A landscape with many valleys, sampled at points; each row gives a point and its height.
From any point a ball rolls to the lowest of the 5 points nearest to it. It stops when none of these is lower. Distance is the straight distance between rows; heights are no part of it.
k924 (h 12.4): [ 97 138  84 127 125 149 153  80 110 132  64 132  24]
k371 (h 8.9): [154 147 206 113 214  96 170 133 215 168 122 163 145]
k380 (h 65.6): [116 125 158 126 153 103 143 123 156 175 115 145 121]
k222 (h 29.5): [145 127  83 112  80 178 138  80  68  32 173 130 118]
k443 (h 16.4): [115 124 107 117 102 137 151  99 103 129  98 122  66]
k827 (h 53.3): [118 110 130 130 110 116 132 128 129 138 125 123 119]
k197 (h 11.2): [127 127 176 132 180 106 143 131 178 172 126 147 151]
k360 (h 28.2): [154 145 109 132 112 129  77 166 111  95 169 105 184]
k839 (h 14.4): [144 130 140 147 150 117  83 177 136 132 158 121 201]
k520 (h 29.6): [128 132 178 123 192 104 153 118 182 181 114 163 121]
k646 (h 77.3): [111 118 139 122 121 114 138 120 136 156 115 136 113]
k605 (h 20.0): [121 121  96 114  96 162 155  88  89 103  98 127  53]
k73 (h 17.6): [ 91 135 111 122 132 123 148 101 125 169  78 138  50]
k193 (h 55.5): [104 124 137 121 138 112 140 110 136 163  98 140  90]
k923 (h 20.2): [120 118 154 141 146 107 120 148 148 143 141 133 166]
k781 (h 42.8): [133 120 109 126  89 125 121 136 116 101 146 115 134]
k206 (h 28.1): [117 117 157 137 151 108 134 139 156 159 134 140 155]
k306 (h 18.2): [123 120 102 114  91 152 150  99  95 115 100 124  70]
k394 (h 19.2): [121 122 112 116  91 134 150 112 106 123 114 122  81]
k741 (h 59.8): [114 117 152 131 140 108 135 135 146 160 119 138 134]
k10 (h 4.1): [138 133 188 135 199 109 135 152 192 157 142 144 192]
k740 (h 39.1): [129 122 122 132 104 124 104 152 125 108 151 117 160]
k780 (h 4.9): [100 136 102 124 129 136 155  92 109 137  65 127  39]
k691 (h 27.1): [109 125 122 123 112 120 143 110 123 148  98 127  82]
k764 (h 8.7): [145 137  88 116  82 163 126 105  83  47 171 111 137]
k637 (h 23.9): [140 123  87 115  80 166 139  97  85  57 152 121 115]
k467 (h 20.3): [145 143 132 147 139 122  70 182 122 122 163 111 208]
k774 (h 12.7): [148 137  89 115  84 149 113 126  95  55 165 104 147]
k776 (h 8.4): [134 124 156 145 160 115 105 165 156 142 147 130 191]
k276 (h 7.0): [144 132 174 145 179 113 105 166 168 150 148 134 203]
k912 (h 68.1): [101 128 145 121 158 109 145 106 157 186  99 152  91]
k878 (h 27.3): [138 130 126 140 120 118 101 158 136 123 151 120 172]
k610 (h 29.9): [135 120 101 125  83 141 130 114 105  90 140 112 119]
k116 (h 19.9): [139 134 128 144 130 117  82 170 130 121 156 115 189]
k941 (h 12.5): [109 127  97 118 113 145 155  87 105 133  82 130  48]
k139 (h 23.8): [160 142 144 147 155 121  67 188 123 130 166 115 215]
k851 (h 40.9): [137 130 100 131  92 134 104 153 111  91 154 107 157]
k810 (h 25.1): [136 122  86 119  79 165 148  90  84  72 143 124  93]
k853 (h 22.5): [134 123  82 115  85 171 157  77  77  89 113 128  55]
k260 (h 57.8): [118 114 138 127 127 110 121 136 143 152 129 132 144]
k690 (h 30.5): [103 128  81 122 110 162 156  84  98 109  69 136  26]
k57 (h 5.2): [136 129 179 144 180 108 126 158 179 156 141 138 191]
k426 (h 33.5): [116 116 123 117 101 123 138 118 117 133 117 122 104]
k376 (h 6.3): [142 141 198 126 202 102 156 135 206 168 129 152 159]
k833 (h 36.7): [172 153 152 148 171 122  59 193 126 135 168 113 231]
k37 (h 22.4): [116 123  87 121 108 162 163  83  90 110  82 128  36]
k586 (h 5.3): [117 118 120 127  94 123 133 125 120 127 130 116 118]
k43 (h 28.6): [156 146 160 153 174 126  74 194 139 143 159 116 222]
k445 (h 54.3): [121 116 125 127 108 116 127 131 129 136 135 122 132]

For each start below, name the point where the ball stops.
k193: k780
k853: k780
k206: k10
k360: k10
k851: k764
k691: k780
k37: k780
k833: k10
k43: k10
k646: k586

Call two points neighbours if one is among the 5 nearest of the other. Go from one point of each pair to the other, from neighbour to neighbour, staying as low as possible. Name the highest point that can't be avoided.
k10, k780: k851
k764, k586: k810
k780, k586: k394
